The views of a scene show one set of named points, each view turned or mirrored, shifted and resized as a whole, with a little noise and some points left out.
In the rows, 128 means zero.

Scene 1
View 1
fomir: [107 123 152  99 110 115 101 114 145 141 129 107 113 134 116 148 142 124
 109 144  94  99 129 183 152 133 121 149 102 153 139 111 146 129 105 111
 135 142 104 121 144 134 118 137 166 127 127 141 109 142 137 148 104 155
 137 142 124 127 110 144  92 165 132 132 112 160 154 111 156 137 152]
Kosug: [ 96 112 137 130 120 103 132 134 159 114 129  94 115 157  98 147 138 131
 125 127 128 113 119 155 137 109 126 144 113 160 115 109 140 147 106 132
 117 139 126 144 122 121 125 109 164 154 114 143 139 156 121 117 115 128
 130 123 105 121 106 169  94 131 126 127 135 128 113 133 133 127 155]
zos: [ 80 114 154 131 140 110 149 150 154 101 111 104 131 150  63 141 130 123
 142 134 156 138 107 109 108 110 152 146 124 168 103 151 183 143  91 161
 122 137 128 155 114 124 119  72 156 183 125 175 179 130 113  92 117 134
 129 142 123 135  66 156  81 127 167 122 119  89  99 155 126 104 172]
pitev: [ 98 124 147 107 116 117 115 119 144 138 127 103 113 144 110 150 139 121
 117 138 100 104 125 175 149 125 124 154 104 155 134 111 141 136 108 107
 132 141 110 131 136 125 118 130 166 130 125 143 122 143 131 135 111 154
 138 138 113 127 109 153  89 158 129 126 118 149 140 122 152 132 154]
gabul: [111 110 119 119 111 117 103 126 153 121 129  75 114 165 111 131 142 143
 105 134 133 110 116 161 135 105 130 130 115 137  94 101 150 134 117 130
 131 118 144 139 119 117 129 139 158 162 126 150 123 162 131 139 116 115
 130 117 105 122  90 163  97 138 141 155 135 135 153 109 137 114 142]
seza: [124 114 132  83 107  87  77 113 135 120 131 107 118 131 131 141 155 144
 102 138 110 104 129 187 154 119 116 154 105 156 126  98 148 108 123 118
 141 155 113 106 121 152 126 143 141 124 126 116  92 161 133 145 100 156
 142 125 123 127 115 140  92 153 146 163 133 183 154 112 146 137 139]
zek: [121 125 142  90 101 120  79 104 134 148 133 100 106 140 141 146 143 130
  96 146  83  94 134 200 164 134 120 152  96 145 138  95 133 120 126  87
 148 139 107 104 140 130 120 171 161 111 135 126  84 150 142 165 107 161
 144 132 114 129 115 141  91 173 126 154 118 185 179  93 166 138 143]
tupef: [ 94 132 145 122 126 126 125 128 142 128 123  86 113 156 113 142 129 120
 116 134 111 119 116 150 137 118 136 155 105 155 118 115 135 146 123 104
 134 132 127 137 125 108 123 132 164 145 135 148 133 142 122 134 123 143
 139 131 103 135  92 156  85 146 137 133 124 131 136 124 150 119 155]
Gugeb: [112 107 118 114 104  89 105 121 154 113 136  88 110 155 124 145 148 146
 110 126 118 101 126 176 152 103 112 141 110 150 115  84 123 135 120 117
 121 141 131 127 119 127 128 140 155 138 115 119 105 175 127 135 110 127
 132 103 100 116 123 166  98 131 122 150 147 160 130 114 135 136 139]
gazek: [ 96 122 149 116 124 128 120 133 149 129 121  90 116 151  90 132 135 123
 120 147 125 116 114 146 126 123 142 142 111 151 108 133 172 134 103 136
 133 126 126 138 135 120 123 117 161 163 133 173 142 131 131 131 115 140
 134 144 120 133  76 148  84 149 154 133 109 122 144 127 146 109 159]
pavez: [ 98 116 122 129 127 104 125 137 145  98 123  76 114 166 109 140 136 140
 116 121 143 127 113 138 129  96 134 149 115 156  96 103 136 141 132 128
 128 135 146 142 100 113 129 120 148 161 123 132 139 164 111 117 128 121
 135 105  90 133  94 168  87 122 142 146 147 122 114 130 128 112 146]
Kode: [ 96 121 140 123 129 115 128 140 146 107 117  90 119 156  89 136 138 132
 121 134 145 126 112 133 122 108 141 144 118 156  99 129 163 138 110 140
 126 133 136 141 114 120 123 110 154 170 127 158 151 144 118 116 121 133
 134 131 112 134  76 155  84 132 158 141 128 115 127 132 132 110 157]
val: [111 120 140  96 130  81  95 133 118  88 107 108 119 131 124 149 142 137
 111 126 136 141 117 146 134 109 136 178 106 174 114 116 148 108 141 118
 152 162 128 114  93 148 124 124 119 133 134 111 125 153 108 118 116 165
 151 117 113 148  95 139  77 131 165 164 144 159 120 133 136 121 151]
faz: [ 89 123 148 124 120 100 134 128 151 121 129 105 114 149 106 159 133 125
 125 124 107 111 126 165 144 114 120 158 106 166 133 107 126 146 112 114
 120 149 109 139 125 123 123 109 163 132 118 132 136 150 122 121 111 147
 136 125 106 127 118 162  89 141 123 119 131 140 104 137 143 136 158]
paga: [ 96 123 147 121 109 129 126 117 164 155 140  99 115 152 100 148 138 121
 117 143  94  90 127 183 148 130 119 134 107 144 136 112 143 149  88 116
 118 128 108 140 153 116 122 129 185 137 120 162 120 143 143 144 105 138
 126 144 117 114 112 160  99 157 112 114 109 139 145 115 155 136 157]
Fofuv: [107 130 157  96 111 118  93 111 133 145 127 110 111 133 128 150 137 121
 103 146  83 102 132 190 157 138 120 161  93 155 145 112 138 124 118  94
 144 145 101 113 141 132 116 150 158 110 134 134  99 140 135 155 105 168
 144 140 121 132 112 137  89 169 131 138 115 170 158 108 161 140 149]
bal: [111 115 139 102 110 123  97 119 150 142 134  98 117 145 103 132 147 132
 109 146 111  99 123 177 142 129 124 133 109 142 123 115 168 125  99 128
 131 129 118 125 142 130 121 137 167 148 129 161 113 143 142 146 105 138
 132 141 125 120  92 146  95 159 140 141 110 149 169 111 153 127 149]
View 2
seza: [133 130  86 134 140 102 150 169 129 180 157 172 103 133 117 123 156  80
 123 104 128  93 127  98 123 124 158 150 104 101 145 130 112 109 140 138
 151 155 115 157 115 112 167 158 125 129 129  78 107 120 105 133 116 107
 163 111 142 108 106 131 115 129  84 115 107 175 148 143 145 143 162]
zek: [116 116  82 114 133  91 165 169 129 172 161 169 107 128 110 128 147  90
 129  95 124 104 127 117 120 125 178 155 102  98 149 127 108 122 131 117
 144 165 111 154  90 132 164 127 120 132 143  86  99 143 100 142 124  95
 168  91 157  92 124 138 118 137  71 114 114 168 157 126 154 145 179]
tupef: [119 141 107 123 146 121 154 140 117 153 138 151 101 122 131 129 153 108
 135 109 127 134 148 110 119 118 129 120 129 136 147 101  99 135 129 115
 107 125 113 154 125 152 142 116 136 132 135 100 110 139 126 146 144 121
 145 137 145 119 121 137 116 126 113 101 124 149 150 113 147 125 156]
pitev: [111 132 100 131 144 121 153 139 134 159 147 153  94 133 125 138 150 102
 128 103 128 127 135 122 118 126 140 146 112 123 156 118 106 127 134 114
 132 138 116 144 117 149 146 124 124 125 138 103 124 129 119 148 128 124
 149 120 141 118 118 138 119 128 109 107 116 159 146 115 161 126 159]
zos: [130 174 135 157 169 156 130 119 130 152 117 130  82 129 153 134 160 114
 127 131 128 144 158  94 116 104  69 101 152 174 138  94 105 130 136 136
  97  84 118 151 180 158 133 148 159 128 124 103 141 104 147 140 134 159
 122 186 119 165  91 122 121 114 169  97 112 147 120 122 147  97 119]
gabul: [124 139 109 116 140 116 145 136 117 132 141 166 109 134 135 102 189  94
 137 124 124 118 156 109 125 115 145 121 122 118 145  96 104 140 142 142
 116 113  91 158 116 137 146 150 154 138 103  92 103 115 122 138 143 122
 152 152 143 112 109 130 112 135 108  91 133 153 136 132 138 123 164]
Gugeb: [120 132  94 120 144 113 142 138 118 157 153 172 102 116 133 115 187  87
 129 109 128  98 146 121 126 123 143 133 106 100 156 101 105 120 154 127
 149 125 110 157 109 112 145 146 123 123  96  97  90 111 128 146 143 111
 159 126 138 118 129 136 102 119  99  91 124 171 159 136 130 147 158]
Kosug: [114 147 108 132 155 134 141 120 122 151 137 154  95 123 141 129 178 102
 127 113 130 122 153 119 121 116 115 126 121 129 153  95 105 129 148 123
 131 107 113 153 135 138 133 137 130 119 108 108 115 107 142 148 144 137
 145 146 130 137 117 134 110 114 132  90 123 161 144 123 137 125 142]
bal: [118 132 106 124 139 113 147 147 139 142 144 153  98 151 122 119 157  95
 132 117 123 126 137 115 120 119 152 148 118 114 145 119 111 134 132 133
 130 136  96 145 112 152 159 148 149 134 128  98 134 118 106 140 124 132
 149 129 142 115 102 126 124 145 110 109 127 159 130 124 163 114 169]
Fofuv: [113 120  91 130 138 104 162 160 138 172 153 155  98 134 111 141 133  98
 126  93 126 119 123 119 118 128 159 159 107 113 151 130 109 125 127 112
 136 162 118 149 103 144 158 121 119 129 154  94 119 143 104 147 121 106
 156  97 150 106 119 137 124 136  89 119 110 162 150 117 167 135 170]
val: [146 149  97 154 151 122 147 161 113 196 146 163  96 111 129 130 153  92
 122 112 128 102 143  80 122 117 115 114 126 139 137 111 107 107 138 135
 118 128 131 164 150 106 153 150 131 127 129  72  92 129 127 137 127 106
 152 139 134 130 107 132 109 107 104 109  96 166 151 136 130 146 138]
Kode: [132 157 120 140 154 134 141 134 118 150 129 148  93 128 141 121 166 102
 133 127 123 131 156  93 121 111 107 110 141 150 139  96 104 134 134 137
 104 103 110 156 148 145 142 148 155 134 123  97 120 117 134 136 137 138
 138 168 131 139  98 128 116 123 138  95 120 146 134 125 140 112 141]
gazek: [123 147 119 135 150 128 147 141 133 146 134 142  93 142 137 125 154 106
 136 120 124 141 145 104 115 114 120 124 136 147 138 107 105 141 124 132
 101 118 104 149 137 162 146 137 157 138 139  98 133 121 121 135 130 139
 140 158 135 127  97 129 128 134 132 106 120 143 130 118 160 106 153]
paga: [ 96 129 104 118 144 123 149 126 143 131 146 145  96 147 131 132 157 102
 133 106 126 138 138 144 117 123 147 157 111 112 161 112 107 143 136 111
 139 133 101 139 102 169 141 120 126 123 132 122 141 119 119 155 136 136
 146 121 141 120 119 135 125 138 122 103 131 158 138 110 166 113 169]
View 3
gabul: [120 119 116 165 135 113  74 114 131 130 112 129 121  74 130 108 115  49
  96  93 112 107 131 122 183  78  86 137 132  78 105 156 137 130 140 144
  90 123 146 140 126 138  86 160 132 172 128 119 114 137 128 155  95  84
  81 189 139 141 142 116 119 117  45 149 129 148 110 115 127 127 157]
val: [109 131 121 115 128 114 119  88  75 111  94 111 160 122 145 114 114  69
 134  85 138  96 133 168 164  81  68 179 191 119  89 115 152 128 148 136
  84 128 148 125 136 171  64 168 114 154 114 125 128 143  92 164 124  97
 108 159  95 129 135 128 104  77  44 131 105 114  62 117 137 121 187]
fomir: [105 122 127 158 165 146  99 130 106 156  94 119 164 160 110 117 129  73
 154 137 105 114 133 152 179 108 118 146 140 115  95 131 161 130 116 139
  97 128 121 180 124 151 138 155  96 139 115 110 107 150 133 149 106 113
 101 145 125 133 151 121 118  94  91 144 106 138 127 117 130 143 147]
Kode: [140 161 115 166 122 105  78 104 125 101 117 122 158  91 164 125 118  62
 107  99 123  98 118 130 180  77  75 138 163 118  94 156 150 144 153 132
  98 102 144 125 132 122  85 123 132 154 125 139 139 130  90 153  98  87
  90 173 109 166 117 134  93 126  33 129 142 141  82 101 120  99 151]
Gugeb: [116  97 113 139 138 118 106 122 101 146 111 121 107  93 114  99 119  67
 120  73 145  87 130 138 164  83  91 156 158  87  93 148 125 122 120 135
  78 146 141 167 135 162 109 184 124 184 118 127 107 151 146 156 120  87
  92 180 140  98 149 123 124  89  55 150 108 125 104 158 122 151 165]
Fofuv: [ 96 110 129 157 176 151 105 121  98 157  92 112 170 172 102 120 127  76
 166 138 107 128 149 171 180 112 122 163 139 124 101 122 170 113 125 146
  98 144 117 181 119 166 136 167  91 133 111 101  94 152 140 149 112 116
 114 148 129 127 150 116 121  70  97 141  94 129 125 108 131 147 151]
bal: [110 124 128 168 154 139  85 123 121 143 100 123 157 134 121 113 124  64
 129 131  97 118 135 139 181  95 108 138 129 100  96 136 162 131 129 142
  98 118 131 159 123 141 119 155 109 144 123 110 113 142 120 159  93 101
  90 161 125 149 149 120 116 108  81 142 113 147 125 102 135 135 154]
tupef: [123 139 115 176 145 118  83 112 122 119 106 129 153 126 137 127 131  68
 130 104 118 114 128 159 178  92  95 150 156 128 109 156 148 127 141 139
 106 135 122 150 122 146 107 138 127 154 111 120 106 143 129 141 118  92
 106 179 139 143 114 119 105 100  45 138 138 137  94  98 111 108 135]
seza: [ 87  98 129 122 152 144 119 121  82 152  88 109 145 139 102 101 113  65
 141 116 118 106 143 153 171  94 104 166 145  86  89 103 158 123 125 141
  76 138 138 162 131 177  99 192  95 150 117 106 109 148 120 169 104 114
  95 150 112 114 175 117 124  76  87 146  81 126 112 136 150 166 185]
gazek: [128 166 124 182 135 122  69 112 130 112 111 129 176 116 153 129 122  60
 115 128 105 117 119 132 190  92  94 126 140 122  94 148 160 146 145 138
 106  99 140 137 123 121 103 125 121 140 123 126 131 133  95 152  92  92
  90 163 117 177 122 128  99 124  56 134 138 151 100  86 119 102 139]
Kosug: [142 143 115 156 127 112  93 120 119 123 124 121 134 100 149 116 127  74
 115  92 148  82 113 129 166  86  83 137 175 114  87 169 133 141 122 123
  87 118 139 158 134 131 114 133 128 164 117 149 130 140 119 142 115  87
  93 174 121 131 120 140 105 113  41 137 135 130  89 136 108 119 141]
faz: [133 141 111 155 140 117 106 124 100 133 116 114 144 137 137 123 129  85
 145  96 153  88 118 151 161  97  98 151 186 138  88 162 135 135 117 124
  95 128 121 178 135 143 137 138 115 160 110 142 123 148 135 134 129  95
 112 168 122 119 116 138 106  99  47 138 126 121  85 136 106 122 136]
paga: [127 134 121 190 160 139  82 148 135 156 115 127 150 138 117 120 133  75
 137 132 118 111 120 131 179 108 126 125 134 113  93 171 145 136 107 133
 105 118 117 197 124 125 168 135 111 151 120 126 105 147 146 137 101 101
  90 169 139 135 134 131 118 117  78 149 129 153 136 118 107 137 121]
zek: [ 78  84 128 153 180 155 100 125  97 166  82 115 157 165  85 107 127  65
 154 131  92 133 158 173 180 111 127 167 117  97 110 114 169 107 123 152
  93 158 121 180 116 179 127 195  97 142 108  82  77 150 156 162 111 113
 107 158 142 119 167  95 135  67  98 149  90 139 133 109 136 161 161]
pavez: [137 136 107 152 117  95  87  98 112 104 115 125 122  68 154 119 118  61
 101  64 148  90 122 142 168  72  68 152 177 113 100 158 130 130 144 135
  87 126 144 127 134 145  70 153 145 181 120 137 125 137 115 146 125  77
  97 196 129 134 113 128 104 104  12 137 136 131  68 123 110 105 157]
View 4
paga: [124 138 131 137 115 150 103 119 180 177 128 120 152 153 122 137 154 144
 147 167 117 147 138  96 187 137 185 133 158 134 145 215 108 124 106 126
 157 112 138 148 141 147 147 119 147 158 114 155 134 127 112 119  87 127
 166 160 116 152 180  96 118 112 135 137 105 129 147 159 109 149 130]
gabul: [121 139 152 119 103 169  93 148 177 155 132 132 125 134 125 125 124 148
 130 152 104 155 161 129 169 123 173 138 163 150 132 200 134 141 144 148
 153 117 110 158 126 174 129 135 140 151 117 156  97 152 125  85  87 137
 138 171 157 123 166 102 130 153 105 167 122 114 109 132 137 162  95]
tupef: [122 147 142 153 110 157 100 126 183 154 115 102 119 136 129 140 130 135
 132 167 109 128 165 117 176 118 163 131 151 151 144 198 120 119 125 136
 148 122 134 151 150 161 125 126 121 159 111 159 101 138 127 105  96 141
 132 145 116 125 196 120 132 159 110 124 116 118 115 147 122 144 112]
val: [140 109 152 136 121 148 130 128 172 124  98  84 108 135 128 161 117 143
  93 140  99 108 155 146 138 138 151 133 134 174 127 181 131 128 137 123
 155 119 136 163 103 162 114 149 113 137 128 135  79 125 134 102  98 139
 117 140 134  97 185 130 166 192 106 119 141  91  84 120 123 149 100]
Kode: [130 116 156 120 102 149  83 141 170 120 104 127 102 147 146 127 116 112
 126 156  87 133 160 118 165 119 154 123 164 170 135 190 117 128 141 150
 143 101 126 168 140 171 105 143 135 157 113 157  97 164 142 119  94 134
 146 144 139 103 191 142 132 157 100 138 114 116  98 147 126 131 113]
fomir: [125 131 123 137 114 150 130 109 179 175 115  84 153 148 110 146 152 154
 120 163 123 126 144 111 173 148 175 131 152 147 139 219 117 128 108 110
 169 120 152 143 115 143 148 134 144 134 138 139 121 116 114 112  93 133
 144 158 119 143 174  94 144 137 130 114 121 106 136 150 101 148 107]
faz: [148 113 150 150 130 142 117 115 176 139 112 103 121 151 137 166 133 131
 122 152  96 119 134 119 167 135 172 137 127 151 140 178 113 117 113 121
 146 111 136 170 136 146 122 134 119 161 107 141 105 113 122 138  93 128
 151 137 104 113 193 128 144 145 132 122 125 113 108 139 113 141 148]
gazek: [118 125 132 124  98 138  86 134 169 140  97 119 116 152 135 111 126 116
 130 169 101 129 166 101 174 126 153 116 176 167 143 212 115 129 133 143
 157 105 142 156 146 167 119 137 151 146 124 154 113 164 139 115  99 134
 148 154 133 120 194 130 123 145 101 128 103 117 116 163 119 125 100]
pavez: [135 133 171 137 116 168  96 147 178 128 126 125  96 132 140 148 112 132
 122 143  94 141 159 144 155 110 162 139 138 155 133 166 137 130 151 147
 139 116 104 172 140 172 107 136 109 168 100 156  77 142 133 101  88 139
 134 146 140  98 182 134 135 176 106 158 128 119  86 121 142 152 118]
Gugeb: [142 129 159 133 127 174 128 131 178 158 143 112 137 136 117 166 134 165
 119 136 108 153 137 146 156 139 185 153 128 132 123 180 137 135 130 124
 154 125 114 164 102 154 142 134 119 154 114 143  92 108 109  94  82 133
 142 160 139 121 158  95 145 156 128 161 139 112 103 112 133 176 121]
bal: [121 126 121 119 106 149 107 124 173 164 117 112 144 149 113 122 147 148
 128 159 115 142 152 106 172 142 169 125 172 148 136 226 120 139 125 129
 168 110 142 146 114 158 142 141 164 130 132 148 120 139 120 101  89 131
 151 168 141 139 166  94 128 132 117 142 114 109 133 151 112 148  96]
Kosug: [140 121 161 132 120 149  99 130 169 137 123 127 118 152 143 151 126 130
 129 148  88 142 136 121 165 126 174 138 142 145 137 177 118 127 126 137
 142 105 117 173 139 160 120 132 125 170 102 152 105 134 125 127  86 128
 159 145 126 113 181 129 131 142 123 150 122 120 106 136 129 145 138]
zek: [110 154 114 153 116 166 147 106 190 197 123  67 172 130  86 152 158 185
 119 164 144 127 153 128 168 153 176 140 146 143 136 233 127 131 113  99
 176 141 153 127  98 140 164 131 136 124 147 137 115 104 102  80  95 141
 120 168 125 158 162  67 156 152 128 121 129 100 142 136 106 172  84]
pitev: [129 132 130 144 118 147 117 115 178 164 114  95 143 143 119 152 147 145
 126 162 115 124 143 114 174 139 172 133 149 146 144 208 113 121 114 121
 161 120 144 152 129 143 139 128 136 149 125 148 119 118 117 115  96 133
 147 153 114 136 182 109 139 142 126 121 119 114 130 145 108 142 121]
seza: [131 115 130 126 123 157 147 115 176 163 118  81 147 139 101 160 146 174
  97 140 124 123 140 138 150 163 169 139 140 155 123 211 131 140 125 107
 174 124 141 150  75 146 148 148 137 118 146 125 103 110 112  94  90 134
 125 166 142 131 153  85 162 160 126 133 140  85 114 119 111 164  87]
zos: [143  89 157 109 105 117  64 145 156  93  88 142  80 164 173 121 105  77
 124 158  63 122 154  97 164 112 144 104 168 184 142 175 107 122 140 162
 137  81 128 187 164 176  80 147 144 165 104 158 107 177 158 152 101 122
 166 132 129  88 212 176 118 145 101 130 104 121  88 164 124  99 133]
View 5
seza: [112 140 131 189 136 111 100 122 106 114 144 106 142 119  94 133  79 118
 120  96 134 171 103 158 122 139 123  70 146 119 135 149 130 151 147 129
 123 130 114 164 166 139 135  75  84  85 100  65 136 160 114 123  97  90
 136 186 132 124 139 146  78  98 151 142 142 175 115 140 109 138 106]
Kosug: [143 153 126 116 126 143 119 158 109 131 128 135 149 114 109 113 107 119
  97 117 144 178 139 141 144 116 184 110 104 132 143 128 165 115 141 125
 133 167 114 111 179 154 110 107 114 121 123 120 126 154 145 173 143 110
 122 161 156  97 125 125 128 121 128  80 126 117 142 120 147  91  94]
gazek: [169 150  99 112 108 116 144 166 132 111 130 115 150 112 137  96  92 128
 121 103 147 158 126 157 155 120 180  73 107 103 127  95 158 102 144 109
 136 159  86 126 153 151 104 119 135 153 119  96 117 173 170 157 143 131
 130 163 182  76 110 131 136 126 120  69 142 115 149 119 138 115 149]
bal: [151 124 132 157 100 113 128 165 124 116 134  91 158 135 145 111  85 128
 118  90 138 154 102 154 150 133 154  66 141 105 127 104 156 114 136 114
 127 148 112 143 150 128 125 100 112 121 103  62 100 170 144 143 117 110
 127 177 166 104 114 147 105 125 129 121 149 149 137 128 109 126 130]
zos: [176 178  61  63 124 129 172 167 131 128 112 149 133  92 125 107 104 133
 101 135 153 168 166 132 156  92 200 105  74 107 136 100 155  90 167 100
 147 172  75 115 156 184  89 149 160 170 123 140 135 162 203 185 169 137
 144 155 170  51 121 116 163 105 124  20 130 107 134 126 192 104 137]
pavez: [143 174 107 123 154 127  97 140 109 104 137 145 149  93  76 100 106 118
 112 116 148 198 144 170 129 132 186 108  93 143 151 129 153 140 135 136
 130 154 102 106 190 155 102 101 120 120 149 127 148 159 136 156 147 127
 121 164 165  87 138 107 135 133 113  65 122  94 159 106 133  89 106]
pitev: [135 134 150 138 124 133 117 141 122 124 144 110 168 131 135 110  99 116
 105 101 132 161 110 132 162 114 162  72 128 125 130 129 156 120 140 119
 126 163 107 116 157 133 134 105  94 127  98  80 125 153 119 169 113  94
 134 169 137 120 125 155 114 117 148 114 143 149 129 137 113 123 119]
faz: [129 151 153 114 136 153 109 143 115 136 137 133 163 122 113 112 111 108
  88 119 133 175 133 127 151 105 178 100 111 138 135 140 159 126 142 122
 127 174 112  96 175 150 131 110  96 121 108 113 136 144 127 185 126  91
 131 158 127 118 134 141 125 111 149  94 132 131 124 135 139 100  94]
tupef: [147 149 133 117 135 127 104 134 125 107 155 122 170 114 125  88 105 112
 109 102 136 173 121 150 162 120 182  70 105 125 132 122 157 126 133 115
 119 164  89  96 159 140 124 109 113 136 114  98 134 163 119 168 121 111
 129 164 154 104 126 143 134 135 133  87 145 118 148 123 110 112 132]
paga: [148 114 173 134  92 146 122 171 125 133 131  97 173 151 164 109 107 117
  94  99 125 154 102 130 172 113 182  83 136 118 130 107 177  99 130 111
 133 173 124 106 159 125 130 110  89 131  98  73  94 157 131 176 119  93
 119 162 155 116 109 157 116 129 139 126 143 138 140 126 118 111 113]
fomir: [131 124 151 151 116 122 118 141 123 121 146  98 168 140 139 112  89 121
 106  94 129 154  99 138 156 118 149  62 141 112 124 127 151 123 138 114
 124 156 110 130 154 128 140 101  91 120  89  66 117 160 120 155 103  88
 136 176 137 124 121 159 104 112 154 130 146 162 122 143 107 135 125]
Fofuv: [121 126 160 162 133 122 102 123 124 117 163  97 170 141 134 108  92 116
 110  87 123 153  95 141 159 122 144  47 141 119 121 140 142 135 141 111
 119 152 103 131 144 123 149  92  80 120  80  52 130 158  97 153  86  75
 138 179 123 137 129 171  98 118 164 142 154 175 118 151  93 146 128]
gabul: [152 138 119 150 111 117 105 165 116 101 131 114 151 116 104 102  94 125
 124  93 144 177 115 178 133 144 171  91 129 124 145 108 159 127 128 132
 128 145 113 129 181 134 107  87 117 111 138  91 114 178 139 135 133 131
 110 176 183  88 121 114 114 142 105 100 137 110 166 103 114  97 116]
val: [120 179  93 138 175 110 109 112 113 112 150 139 132  84  68 115  88 118
 122 112 140 181 138 158 125 123 146  76 104 130 139 155 121 163 153 129
 123 139  82 147 167 161 122  96 113 114 117 110 167 155 125 144 116 110
 149 180 131 104 154 125 116  98 144  81 135 144 120 137 133 123 117]

Which points are out of place in each view (at most two, in the order of its rows)? Write - if all are in place.
view 1 -> val
view 2 -> zek
view 3 -> bal
view 4 -> faz
view 5 -> gazek
